Each row is a point on a tangle of strands that fork and nearly touch. The rows are in no order.
Points whose rows are less than 74.8 apart are linked; no others are. Some points are linked to none.
rin: [-22 -17   7  17  34   6   9   5 -15  15 -22   8  18  14  -2  11  16  -3
 -37  23 -17  10  -5 -14   4   8  -6]
Das: [ 15  25 -23  -6  -4  10  22  -8  40 -34 -24 -17   0 -34   4 -28 -44   3
 -13 -25  23 -11 -22  16  10 -30  22]
Doka: [  9  22  -6  -8 -24  24   2  -9  29   1   6  -4   5 -22  25 -44 -10  30
   9 -15   8  -2   4  38 -18   3  12]
litis: [  0   9  -3  15 -16  10  -7 -41  24   6  -8 -11  28   8   4 -15 -33   2
  13  -7 -15  -9 -27   6 -20  -8  -1]
gaz: [ 29  43 -32 -26  -2  16 -10   2  43 -40 -13  26 -10 -23  32 -52  -9   5
  11 -39  19  11  -5  33 -22 -17   6]
pifiz: [  8  -3  25  11  48 -37  43  -9  -9   1 -10 -28  14  -3 -40  41  -7 -18
  -6   2  -3 -24  -6 -18  22   4  26]
tukor: [ 13  12 -16 -22  -9  14 -40  18   4   1   2  19  -8  -2  31 -50 -19  12
 -14  21  22   8  16 -34   7  -8  29]
savub: [ -3 -24   6   4 -10   0  -8  16 -17  26   4  24  20   0 -16  13  28  30
   9  11 -11  21  15   4 -10   3   7]
gid: [-20 -18   0  -6 -32  -3 -22   8  -8   7  -1  28  -3  24  17 -38 -24  23
  -1   2 -11   9   1 -13  -8  20  -2]
Pomu: [  7   3  16 -25 -11 -15  10  16 -26 -32  -5 -22  -5  -9  -8  25  12 -16
  17  29  -4  -4  21 -13  20  10 -13]
depoz: [  9 -12  19  17  47  29  39   1 -16  29   8  -6  12  13 -24  53  29  -1
 -30  30  -9   7   8  12  24   0  20]
sog: [-20  -3   9   4   7  -7  24 -15   2  -1 -11 -13   9  -9 -27  25 -20  -6
 -11   2  -6 -13  -8  -1  10   5   2]
neku: [ 19  30   3 -15 -22  28 -27  14  22  -9  11  18  -5  -4  37 -57 -25  -2
  10  -7  23   7  21  15 -12 -38  10]
gepiz: [-13  -8  21   7 -10 -23  51   2 -19 -43   1 -20 -30 -24 -16  22 -23   4
 -12   4  -4  -5  -9 -17  16  20  -5]
Fonu: [  9 -12   9 -14  23 -19  15   8 -18  15  -5 -24  13  -4 -38  30  28 -23
  18  20 -21 -16  19  12   9  10  -2]
dad: [ 23   8  15 -21 -24  -6 -33  17 -17 -20  27  21 -30   7  40  -6   4 -11
  27  -1  24  21  28  -8 -23  -3 -25]
Lodag: [-20  -1   0  28 -12   6  19 -35   5 -13 -12 -26 -10  -3  17   2 -12  22
  -3 -17  16   0 -21 -20  12  45  -4]
nofo: [ 18   0  11  -3  44  -4  37  27 -26   3  17 -30   3  -8 -19  40  17 -25
 -38  29  -5 -20  15 -21  57 -27  22]
toz: [  5  28 -45 -42 -16  17 -15 -10  38 -30  -8  20 -28  -9  34 -55 -18  29
   4 -31  15  -4 -25  13 -17  -6   4]
Babi: [-22   5 -33  34  27  14  27 -33  26  28 -18   1  26  -4   4  -6  -6  14
 -19 -43  10   6 -16  21 -12  11  27]
Zapup: [  8  -5  -6 -23 -26 -10 -29  24 -19  -3  14   9 -18  -8  21   3  28 -14
   1  12  28  23  21 -15  -4   2  -4]
Vuded: [ 18  32   3 -44   8   0   0  -6  17 -12   2  -9   2 -13  10 -13 -24  -6
  18  -6  -1 -21  19  15 -23 -29 -12]
fabiv: [  7  23   7 -24  -6  17 -37  23  -8  -6  28  -1  -8  -5  28 -30 -25 -30
  -1  14   0  -5  45  -8   0 -33 -15]
Zol: [-38 -24 -10  25  -3  14 -14 -25   0  14 -12  43  20  37 -13   5 -10  45
  -4  -2 -12  11 -22  -7   8  35   7]
pusuf: [ 11 -12   3 -14 -14  14  -5  25 -18  23   8   4  15 -13  -2   4  19  15
  -4  28  11  12  26   6  12 -17  17]
papo: [ -3  24  -4 -31 -23  -1 -36 -24  11 -13  13  32  -5  14  14 -15 -38 -14
  21  -6  -4 -12   2  27 -28 -14 -31]
gamen: [  3  -2   8  23  29  -3  42   9 -20  -1  -5 -24  16  -2   3  37   9  -5
 -31  -3   2  10  -2 -38  12  -2  26]
muva: [-31   5  -6  -1   1   6 -27  -5  15  32 -14  17  34  31 -11 -33 -20  -2
  -6 -23  -3  -3   7   7  -6  -7  18]
Tigi: [-14 -23  13   4  14 -16 -35  26 -14  45   3  45  14  19   7 -36   9   7
 -18  35 -11  19  20  -8  13   2  11]
zam: [  5   3 -18  21  40 -19  43 -37   9  23   6 -15  13 -25 -19  35   8  -9
 -10 -22   4  -8  -9   4 -13  13  26]
vudi: [-11   7 -30  27   0  17  -1 -26  37  21  -6   3  21 -14  19 -34  -7  26
 -12 -43  15   5 -20  37 -13   1   8]
fup: [  5  -6  -6   7   6  -4   5   6 -19  14   8  -3   8  -3  17  23  50  10
 -12  17  -1  24   1 -24  -2  31   5]
Pof: [-19  -5 -18  -2 -51  25  14 -28   5 -33 -10   2 -35  -2  -4  -9 -43  12
  -2  -2  17 -11 -35 -12   9  -1  -1]
Vuz: [  7  -1  31  -1 -17 -30 -42  11 -12  11  22  46   5  15   5  -8  20  -4
  34  36 -15  21  17  10 -14   0 -14]
sev: [-15 -29   9  21  31 -10   3   2 -11  37 -19   3  16  12 -25   7  35  13
  19   5 -23  -4  12  14 -16  36 -13]
gevuf: [-13 -13  -4 -10 -15 -10 -46   2   1  26   8  45   5  34  19 -61 -35   7
 -10  21 -11  -6   2  -4  14  -5   7]
mibe: [ 17  19 -31 -42 -30  21 -15 -11  22 -34  -5  27 -51  -5  42 -52 -25  15
  18  -7  28  -7  -9 -16 -33 -17   5]
kepu: [ 33  37  -9  -2  -9   1 -12 -25  32 -20  -5  -3  10 -20  42 -17  -9   9
  29 -26  25   8  -3  11 -39 -10  -1]
fiz: [ -8   6 -43 -16 -34  13 -13 -36  24 -32   0   8 -14  20  45 -35 -39  10
  15 -47   6 -32 -49  25  -5  -5 -16]
sabi: [-26  -7 -18   1 -57  20  -6 -27  -3 -10   9  22 -22  13  18 -31 -16  23
  13 -11   9   2 -15   9  -4  43  -9]
suv: [  7  14 -13   4  -1  -9   4 -31  19   4 -10 -13  10 -31  -4  15  -6   4
   5  -3  30   3 -16   5 -13  -7   7]
rozed: [ 22 -26  -8  -3  59 -10  24  18 -26  49   0 -23  11  13 -23  33  54 -46
  -8  14 -19 -18   6 -14   5 -20  12]
nak: [ -3  26  13 -13  16 -12  19  -9  11  10  16 -27   2  -3  -8   3   9 -10
  17 -30 -29 -23  18   9 -26  10  -3]
rar: [ 12  -3  28  43  21 -27  16   2  -6 -14  -8 -29   8  -5 -25  50  37 -17
  18  14 -13   3 -19 -17  11  23 -11]
Nol: [-31  -9   8  38  -8  -8  21  -6 -13 -25  -8  -9 -17 -19  -9  31  16  24
   2 -12  -5  24 -18 -24   0  26 -20]
Tuta: [  8  20 -16 -25 -42  12 -36 -23  17 -23  34  75 -48  39  55 -58 -45  23
  37 -28  19 -13 -25  21 -20 -18   0]
Kis: [ -4  15 -31 -17 -38  33  27 -20  21 -42 -12  -4 -26  -9  17 -33 -48  17
   5 -22  16 -17 -35  -9   4 -16  20]
Bega: [-16 -20  -3  19 -19  32   4 -17   1 -11 -14  -5 -15  14   6   2 -16  40
 -22  -2   7   5 -31 -25  23  37  -3]
Kosem: [ -2  -6 -29 -27 -60  33 -27 -19  10 -30   7  32 -52  24  29 -39 -42  17
  17 -31  11 -21 -29  -2 -17 -15 -15]
fem: [-20  -4 -25   9 -22   8 -23 -22  27  20   3  17   7   8  28 -51 -15  24
   3 -31   9 -10 -22  43  -8   0  -9]
zun: [ 13  15  13 -33   0 -13   8   4  -9 -14   2 -25   3 -12  12  12   5 -20
  19  13  -9 -11  21  -1 -11 -15 -13]
Zizek: [ 14  -8  30  31  -2 -22  -7  30 -17 -11  -1 -10  -1   9 -25  30  55 -24
  42   9 -25  10  19  24 -10  19 -39]
fugi: [-14  -5 -22 -17 -43  35  -8   5  -9 -12   5  23 -22   3  17 -53 -39  -9
 -21  20  -1  -4   2 -15   4 -10  11]
tonun: [-12   3   7 -19 -38  10 -22  -5  -1 -29   6  17 -42  -3  14 -13 -15   0
  11  -3  13   4  -3 -10 -17  -9 -33]
lonel: [ 34 -18   6  14  14   2  10  17 -14  36  24 -31  13   3 -12  42  61  -9
  -9  14 -15   6  -5  -5  16  -1   2]
rano: [ 30  17  11   8   3  -2   8   3   0  22  19 -37  19  -7   8  27  53  -2
  15   0   6   3   0  -4   3 -14  12]
foguf: [-37 -20   2  12  -4   4 -24  14  -2 -13 -26  19   9  24 -32  -1 -14   2
 -19  11 -29   1 -17  -8  10  12 -21]
dav: [-22  -3 -12  20 -45   4  -6 -34   3 -12  11  -1  -8   0   8 -11 -30   9
  23 -35   2   4   3  18 -15  32 -30]
povef: [ 13   7 -11 -32 -42  16 -37 -13   7 -22  18  55 -54  14  37 -41 -36  21
  27  -6  21   0  -7  -6 -32 -13 -11]
vik: [-18 -17  26   5  -7   8 -22  41 -22  -1  -8  21   5  17  -4 -33   3   8
  -1  48 -25   6  28   8  26  21 -14]
midov: [ 13   4  10   1  20 -41  38   8   1   4  19 -35  -4 -25 -23  36  -2 -14
  -7 -38   0 -12  11  -7  -1 -16  17]
galav: [  0 -19   8   9  51 -13  28  -5  -9  37 -19 -20  13   5 -39  28  32  -9
  19  -3 -22 -18   5  -3  -7  22  11]
tul: [  9 -16  14  20  37  18  -2  35 -17  28   5 -16  16   4 -25  18  13 -34
 -27  30 -21  -4  25  -4  26 -15  -1]
Zakin: [ 20 -33   9  10  71 -13  46  25 -39  23 -18 -24  10  29 -40  53  54 -38
   9  19 -25 -21  -1  -9  33 -12  16]
davip: [ 31  32   7   3  13 -16  -6 -34  22   6   4 -21  18 -13  28  -4   4 -15
  41 -19   8  -9   7  20 -38  -5 -13]
Vapeg: [ 20 -14   1   5   3 -13   4   1  -9   2  -6 -30   6 -17   7  26   4 -26
 -19  12  26   8   2 -17  16  12  -4]
bip: [ 12  16 -11 -23  -8  13  29  20   1 -18  -4 -30  -5 -33  16 -15 -27   0
 -17 -11  15  -6  17 -15   8 -27  23]
Mevi: [-11  -8  13 -13   8 -19 -37   7   8  51  13  28   9  17  -6 -45  -2 -19
  10  -2 -10  -9  22  24 -21  -8  -3]
gufu: [-12   5  18  -9   7  11  -9   7  -1   0  -7 -10   8  -2 -40  17  -8  -8
 -13  28 -14  -8   8  -6  20  -5  -4]
Fetu: [  6 -16  19  16 -17  -2 -18 -13   8  -4 -18 -10  11  -1   4   2 -33   3
   3  14  -9   1 -12  -9  -9  -3 -20]
tilum: [-25   1  -6 -10 -12 -10 -22 -23   9  13   7  16  11  20 -28 -11 -12 -21
   6   2 -25 -13   3  26  -9  23 -15]
suf: [ -3  -6  22  -3 -19  12 -26  33 -16 -21  -5   7   0  -4 -37  11  -7   1
   3  33 -18  15  22  -7  19 -13 -18]
zoki: [-12 -13  14  27  14 -14  32  10 -13 -34  -4  -1 -25 -22 -26  52  23  15
 -28  13  -8  15 -25 -23  14  17 -13]
roz: [  8 -15  24  44  58 -21  37   2 -13   3 -16  -9  14  14 -45  60  36 -27
   3  17 -28  -2 -16 -12  14  16   9]
kinab: [  1   3 -26 -17 -32   0 -27 -34  20 -14   5  28   4  36  50 -51 -44  25
  37 -39  -5 -28 -26  36 -17  -7  -9]
mife: [-26 -12  17  15 -18 -11 -27  11  -1 -15 -21  30  17  29 -39  -1 -10  -4
  22  15 -35   9   6  13   2  27 -24]
bimu: [-10 -26  -6  -4   7  11 -16  10 -16  35  -3  38  10  16  19 -24   2  25
 -24  35  17  23  20  -3  15  22  25]
zug: [ -1   0   2  -6  31  32   9  -1  -9  30  13  -1  10  -3  -9  24  25  -6
 -42  31  22  11   9  12  31  -3  25]
pilov: [  6 -13  21  26  22  23  11  17 -15  24   6   5  17  16 -38  35  39   2
  -9  21 -27  14  13   6  10  26  13]
namo: [ -5   4  -1  -4  29  -1  -8 -12  13  41  -8  -9  18   4 -48   9  16 -13
  20 -28  -4 -10  10   7 -25  -5  22]
divef: [  9 -11  21  24  17 -19  22  58 -19 -31 -14 -17   5   1 -52  48  39 -23
  12  19 -32   1   9  10  26   5 -12]
doso: [ 13  17  -8   6  26 -20  21 -22   9  30  11 -26  11 -16 -34  34  34 -16
  27 -34   0  -9   7   8 -21  -2  26]
vod: [  6  -6  13 -25 -11   3 -27  34 -23   8  13  13   3  -2   5 -21  18   4
   2  50 -10   0  37  -1  18  -8  -6]
gor: [-44 -16 -20  17 -28   8 -21 -26   7  26   7  32   7  33  13 -34  -9  46
   0 -24  -2  -5 -32  33  14  17  -2]
doguk: [-13   8   5 -11  -9  18 -31  22 -10  -6  15  -6 -13 -10  -2 -14 -12 -35
 -24  26   5   1  20 -17  24 -14  -6]
mef: [ 26   5  13 -15   5 -20 -11  19  -7  13  11 -28   6   6 -21  33  30 -30
  35 -29   8  -4  34   2  -9 -28  -8]
pud: [-11   9  -6 -12  11   3  -3  -3  18   2 -14 -22  -7 -15   8  -9 -23   5
 -43  -6  16  -6 -21 -20   7 -16   2]
muvir: [ 22  39 -23 -11  19   8  -1   9  46 -24 -25   1   9 -35  20 -43   5  -8
  -7 -37  24  10  -9  30 -12 -27  22]
Sibo: [-17  -5 -25  -9 -16   8  -6   0   9  12  -6  26  19  15  17 -39 -29  11
 -15  -9  11  14   3   1 -10  10  26]
zok: [-30  -9 -15   5  12  11 -24 -32  17  23 -16  11  21  38 -10  -8 -24   0
 -26   1  -9 -17 -35  10  15  14  -1]
Gagu: [ 43  26 -16 -20   4   4  14  17  16 -25  -5 -25   0 -37  41 -31 -12 -18
  -2 -15  16   0  18  -1 -16 -32  13]
kotu: [-34  -6 -20  -7 -20  -2 -13 -36   5  -7  -7  13  13  24  -6  -5 -24  -7
  -4  -3 -20 -14 -29  13   8  30 -15]
kar: [-23 -10  -3  -2   4  42  26  -6  -5 -13 -16   5 -21   8  -3   7 -24  37
 -45  16   1   6 -20 -37  24  13  19]
Rasi: [-41 -27  -4   8  26  16  19  -1  -8  -7 -31  21   3  32 -10   8 -11  10
 -47  13 -30   2 -19 -14  12  22 -16]
ruvo: [ -8 -21  -2   8   1   6 -27 -15   4  22 -12   6  18  20   0 -14 -21  -6
 -25  28  12   5  -9  -1  18  17   1]
seled: [ 43 -12   5  16  30 -18  30   6  -7  33  17 -49  12   4 -27  54  43 -23
   5  -8   9  -8  -7   1  26  -9  20]
kat: [ 16  -8 -11  19   4  -7  19 -11  -6  14  12 -27  11 -18  24  16  25   9
  -3 -19  10  19   8 -15 -14  29   7]
fifo: [ -5 -10 -13 -13 -15  23 -24   6 -11  13  -3  34  -6  14  24 -40 -12  19
 -26  41  21  15   0 -33  16  16  31]
silur: [-16  10 -19  21 -16   1  10 -35  15 -20  -6 -20 -30 -26  32 -10  -7  21
  -4 -33  28  -1 -34 -18  -8  17  -4]
vum: [ 11  -8 -10 -16 -27  33   5   7  -6   2  -2   6  -4 -23   7 -17 -11  25
  -7  33  18  10  10 -12  -2 -21  22]
robu: [ 13  -4  11   4  46 -20  44  15  -1  22  16 -35   7 -24 -20  27   3 -24
 -34 -15   4 -20   3   0  18 -43  26]
kaz: [-26 -22   4  -6 -29  17 -29  33 -19  -9  -2  20 -11  21   2 -38 -26   8
 -15  21  -7   5  20 -14  22  16 -12]
Pav: [  2  25  -5  13 -16 -21  42 -34   4 -28  21 -21 -19 -47  10  18  -8   6
  15 -32  13  -2  -1   4 -18   5  -2]
voza: [-16   5 -21 -16   8  -5  22 -22  22 -18 -15 -15 -23 -17   3  -3 -41  10
 -35 -18  20 -24 -43  -4  19  -5   6]
lobi: [ 42  24   8 -13 -11  -4 -13 -10  12 -23   2 -26 -10 -21  40   3  -8   2
  30  -9  39   6   3  -9 -19 -11  -6]
guvu: [ 37  -4   3  -4  -4 -15 -28  31 -17  18  17 -13  18  14 -16  37  48 -28
  22   4   0   9  21  -6  12 -27  -5]
Gem: [ 17  -1  10  -5  12  -1 -23  42 -26   2   9 -12  10   9 -11  31  45 -24
  -4  32 -10   9  18 -28  39 -16  -6]
bazor: [ -5  -7   5 -17 -27   5   1  20 -10 -29   3  -6 -41 -13   1   4 -12   4
  -4  -3  -1   5  11 -24  -2   9 -24]
Bop: [-17   2  -2  -5 -29  26  15 -17  -3 -18  -8   2 -13 -19  -6   9 -13  14
  -4  24  19   8 -16 -18   5  -7  11]
Vema: [  3   1  -5   0  47   0  33   4  13  30 -15 -25  21 -25  -9   4   0 -24
 -30  -7  19 -15  -1  19  10 -38  21]
zibig: [ 22 -19  12  40  64 -28  67  -7 -15  38  12 -37   4  -1 -31  51  40 -25
  -5 -22  13 -16 -15   1  21  -8  32]
rorig: [-33 -21   1  47  14  15   4  13  -9 -19 -26  32  -8  16 -19  28  23  13
 -29  27 -12  33 -24  -4   3  32 -21]
vame: [-25 -18  13  26   0 -15 -13 -22   0  29 -11   4  22  18  -1 -15  14  32
  36  -8 -11   0  15  17  -7  35 -11]
Zizaz: [ 13  30  -4 -38 -15   5  -9 -27  18 -35   9   4 -16  -2  14   0 -51   7
  24 -24  -3 -19  -4  13 -32 -15 -25]
Ganum: [ 13  28   9 -33 -23  37 -32   9  -1 -21  28  16 -34   0  35 -52 -31  -2
  11  19   9 -14  27  -3   1 -26  -9]
vug: [ 16  32 -36 -23 -19  25 -26 -22  39 -48   7  24 -25  19  55 -55 -38  -2
  16 -53  15 -19 -38  47  -9 -17 -22]
duti: [-20 -20  -2  41  11  16  10 -30  -3  16 -21   5  29  17  -8  15 -12  25
  -5  -7  -5  11 -14  -1  -3  23   5]
vor: [ -1 -17  17  -3   7  -6  28  14 -25 -10 -14 -14  10  -7 -13  30  27   4
   8  39 -12   3   9   4  18  21  -8]
banag: [ -7   1   7  -4  17  19 -20  34 -21  -7   0  -7  -8  -6  -6  16  15 -17
 -42  40   4   6  10 -41  39 -12  -3]
Sater: [  1   0   1 -17  -5 -16 -45   3  17  30  16  30   8  19  20 -61 -40  -9
   5   0  -6 -11  16  23  -9 -19  -5]
lebe: [-23   2  -1 -18 -35 -10 -28 -26   1   1  20  41 -22   2  20 -27  -5  40
  29 -12   5   1  -1  32 -24  12 -28]
telu: [ 28 -20   5   2  49  -8  15  30 -25  22 -11  -8  15  30 -39  47  72 -13
  11  35 -30  -8   5   2  30  13   2]
nodo: [-18   1  17   8  11  -6 -20  -6   7  11 -11   3  16  25 -48   7  -3 -24
  16  -4 -39  -7   7   5 -13  19 -10]
maku: [-10   0   5   9 -14  23  26 -10   7   7  -7 -21   9 -18  16 -19  -5  32
  -2 -13   8  -4   0  12  -8   2   4]
kud: [ 29   9  -7 -24  29 -18  11  16   0  31  14 -39  11  -2 -32  30  34 -43
  17 -20   2 -19  18   3   3 -38  21]
tena: [  6 -12  17  12  46 -25  36  16 -21   4 -13 -18  15   7 -27  56  28 -10
 -16  14 -14   1  -5 -30  22  -7  13]
fene: [-21 -15  12   9 -17   1 -18  30  -7 -41 -24  16 -22   3 -29   8  -6   9
  -6  23 -14  20  -8 -13  14  14 -33]
fomap: [-10 -10   7 -10  19 -20 -39  22 -12  40   5  28  15  14 -15 -20  13 -26
  -4  27 -23   4  33  -3  -1  -7  -2]
lif: [ -9  20 -15 -25  21 -11   0   0  20   3 -24 -24  12 -15  22 -20 -11 -16
 -17 -20  16  -9   0   0  -8 -19   3]
Karog: [-18   3   5  13  -4 -24   7 -30  -4 -10 -11 -14   9 -22 -22  38   5  -4
  19  -8   8   0  -9   3  -3   8 -10]
vena: [ 26  20   1 -29  25 -14  30  19 -10   3  16 -45   6 -18  -3  22  22 -10
 -10  15   0 -23   6 -15  40 -37  19]
safeg: [ 22  -8 -10 -16 -21 -12  -1  10 -13 -14   4 -16 -14 -26  18  22   3 -19
  -5  10  33  14   5 -23  -5 -18  -6]
zut: [  9  14   7  -5 -26  -9  11 -20  -7 -32  11  -8 -23 -22  18  26 -16   3
  26 -24   4  11  15  -9 -33   6 -23]
Burut: [ 32  10  14   1  -7  -2 -15   8   6  10  12 -29  13 -11  21  -4  21   0
  21  -8  25  10  13   4  -8 -13   6]
Las: [ 20   9  10  -6 -19 -14  -4  -5  -9  -7  19  -2   5 -11   5  34  18   4
  47 -13   0  14  23   1 -29   5 -16]
rusad: [-10  -3  35  11 -38 -24 -48   4  -5   1  23  56 -24  11  12 -25   1   8
  31  20   3  26   1  14  -8   2 -17]
siv: [  8 -25   8   7   1 -11 -23   9 -18   8 -19  -2  19   6   1   6   4 -22
 -10  37   8  14  17 -12  13  18 -10]
nad: [-18  13 -11  -7   5  -5 -13  -4  21  30  -4   5  23   2 -13 -13   5  -6
  12 -35   3   3  16  14 -29 -15  16]
Gel: [  9   4  10  23  42 -50  57   5 -14  18  23 -38   2  -9 -31  40  31 -36
   5 -40   4 -22  -5  -9   7 -18  34]
Gabu: [-16   9 -31 -20 -19   7 -21 -31  26  -7  -5  14 -12  -6   5  -9 -25  30
  -8 -19  19   0 -34   0 -10   7   1]
buku: [ -7  -6  -4   7  32  12  14  10  -7  40  -7  -5  25   6   2  -1  26  -5
 -22  -2  -3  10  14  -5 -11  -9  19]
subor: [-10   0 -28  10  46  14  11 -18  15  41 -18  14  31  11   1 -11   5  -6
 -36 -12  10   2  -5  14 -10   9  33]
nat: [ -7 -24   3  26   7   5 -22  38 -12 -11 -17  42   4  17 -25   9  22   7
 -19  49 -23  39  -5 -15   3  25 -12]
zed: [  5  13  24  -6 -21 -17 -33   1   1   2  19  27  -3  20  36 -20 -13  -7
  30 -17  11  15  29  13 -35   1 -23]
fitoz: [-11 -11  -3  16  -8  -1  15 -24   4  19  -1 -17  15 -10   0  -7  -3  34
  16 -20 -12  -4  11  15 -20  31  -7]
tusen: [  8  26 -24  -9  42   2  18   3  36  -4 -25 -18  17 -33   5 -25  -4 -18
 -35 -16  25  -5  -8  19   5 -33  24]
lozek: [  7  15 -12  26   5 -23  10 -27  -1  17   1 -17  28 -21  16   9  30  -2
  42 -23   8   7  10  13 -37  -5   3]
kagiv: [ 11  17  -2 -15   4 -25  37   7   5 -22   9 -29  -2 -31   3   4 -26 -17
 -14 -32   0 -12  13  -7  -9 -20   7]
paror: [ 11  -2  14  16  -1  -5 -10  42  -7 -22  -7   5   0   3 -55  37  20 -14
   0  27 -26  20  11   4  16  12 -15]
buf: [ -4  12 -12  13 -29  -6  20 -36  15 -20  15 -21 -12 -21   6  -1 -37  12
  13 -41  -2 -14  -8  16 -12  18 -14]
Mipi: [ 21  -2  31   0 -13 -13 -20  21 -17  -7  18  -4  -3  -3  -3  22  34 -34
  24  31 -16  10  16  18  -6  -6 -40]
duga: [ -5  18 -22 -33 -30  11 -30 -10  27 -11   5  34  -5  20  35 -56 -34  31
  13 -15  -6 -17 -16  15 -16 -14   1]
luz: [  5 -15  21  42  20  14  10  38  -9 -16 -16   7  18  14 -47  33  19   3
  -7  29 -38  19  12  -2  13  31   0]
Fopav: [ 17  13 -20  -6  24 -20  31 -22  10  10   5 -22   5 -37  -5  31  10  -1
 -21  -5  32   0 -12   8   3  -1  22]
zarin: [-18  -9   2  14  24 -15  43 -28  10 -12 -14 -12 -10 -18  -1  16 -39  10
 -49 -14  25 -11 -44 -17  25  -7  18]
vada: [ 15 -16  20  29  52  10  27  42 -22   3   9 -19   3   3 -38  43  29 -28
 -40  31 -30  -7  10 -12  48 -18   1]
novo: [-18 -18 -30 -15 -53  22 -27  -5  -1  -3   3  36 -28  33  25 -54 -40  11
  -8   5  10 -16 -25  -5  15   1  10]
mim: [-11   0  10   3  22  15  30  13 -12 -15  -7  -7  -7  -1 -13  37  -6  13
 -45  15  -1  12  -8 -47  28  -1  20]
Senu: [ 33  17  -8 -21 -17  29  -5  10  19 -32  -5  -5 -23 -26  41 -39 -30  -4
  10  -5  33   3  11  -1 -18 -41   3]
Vad: [  8   2  17   7 -12 -37 -31   3 -15  12  17  28  15  10   9  12  33   1
  52   1  -4  27  26  -1 -32   4 -13]
kufo: [  4 -18  -1  14  -7   1  -2  27 -25  -4   4  19   1   3 -11  34  47   0
 -15  38  -2  42   3 -13  12  27  -4]
zad: [-31 -18   6  29   5   8  23   1 -12 -33 -17  14 -29  -2 -13  26   3   4
 -45  30  -7  16 -38 -22  15  25 -21]
Biv: [ 24 -17   7  -3  22  -4  -1  32 -23  35  10 -13   9  21 -32  17  64 -25
  26  26 -38 -13  26   9   5   4  -3]
tamab: [ -8  12   5 -27 -34  -7 -42 -10   4 -14  34  53 -16  34  24 -38 -37  -5
  15   4 -23  -2   4   8 -22   2 -23]
kof: [  3  24 -32 -13 -24  32   4 -10  40 -36 -11 -10  -3   6  15 -42 -48  16
  -8 -39   3 -22 -35  21  12 -21  14]
sut: [ -4   5  -3 -25 -22   5  17   1   1 -30  -7 -20 -28 -16  17 -10 -33  16
  -3 -20   7  -6   7 -32  -9   1   2]
Gar: [  4 -18  29  42  24 -17  11  40 -10  -9 -22 -16   7   5 -48  25  36 -25
  27  12 -40  -4   6  17  -8  12 -30]
pezo: [  3  14   1   2  22  19  27  13   2  11  -9 -24  22  -5  14   6   7   6
 -30  -8   5   9   9 -19   3 -13  40]
Buge: [-11 -24 -25  -5 -70  30 -28  -6  -1 -18  20  32 -31  44  35 -43 -31  23
  14 -24  -1 -28 -50  16   9 -12   4]
nis: [-16 -15  11  36   7  22  10 -11  -9   6 -13  -5  -2  -1  -6  28   9  37
 -16  -5   6  22 -15 -24   2  18  -1]
tadov: [ -6 -19  22  24  -2 -20 -17  29 -10  28  10  38  14  24 -22   0  36  14
  15  19 -24  28  23   6  -5  29   2]
vudup: [ 40  27   5 -42  13 -26  20  11  -3 -16  17 -42  -8 -30  15  23  10 -21
  11  -3  13 -23  14  -1   8 -37   1]
Bet: [-13 -14  18  18  16 -24  60  -4 -14 -19   5 -19 -21 -29 -13  27 -27   6
 -41  -7  15  -7 -13 -10  27  -1  16]
pov: [ -5  19   7 -35 -24  15  -7 -17   8  -1  17   8 -13 -10  13 -23  -4  28
  25   0   4  -6  12  30 -16   6 -18]
Ligen: [  4  15   6   0   5  -8 -17 -27  21  21  -6  -5  25   3  23 -33  -6  -8
  25   7  -6  -9  -4  16 -30   1  -5]
zamur: [  0  30  11  11   6 -33  33 -26   1  -9  19 -31  -6 -27  11  23  12 -17
  23 -34 -10  -9   5   2 -32   1 -17]
bimi: [-23  -3  12 -10 -33  -9 -35  -4  -2 -10  13  36 -25  -6  -3  -7   5  11
  12   9   2  16   1  15 -18   5 -42]

A fork is a point with three links. Follow the links from the first point to the second and name the forks in between, in order.
lozek; tonun | davip > midov > bip
zamur; Gagu | Pav > bimi > bip
muvir; guvu | tusen > midov > bip
Vapeg; fomap | foguf > suf > gid
kaz; mim | gid > suf > foguf > buku > gamen
suf; gor | foguf > buku

Follow the links from the first point to the second, and from the first to the third. Name the last point that the two ways share.
Zizaz; Ganum; Ligen | bip
kinab; papo; banag | bip
pud; Vuz; Pomu | bimi
vik; depoz; buku | suf
tukor; Gar; Rasi | suf
galav; voza; novo | tusen
banag; voza; kinab | tusen
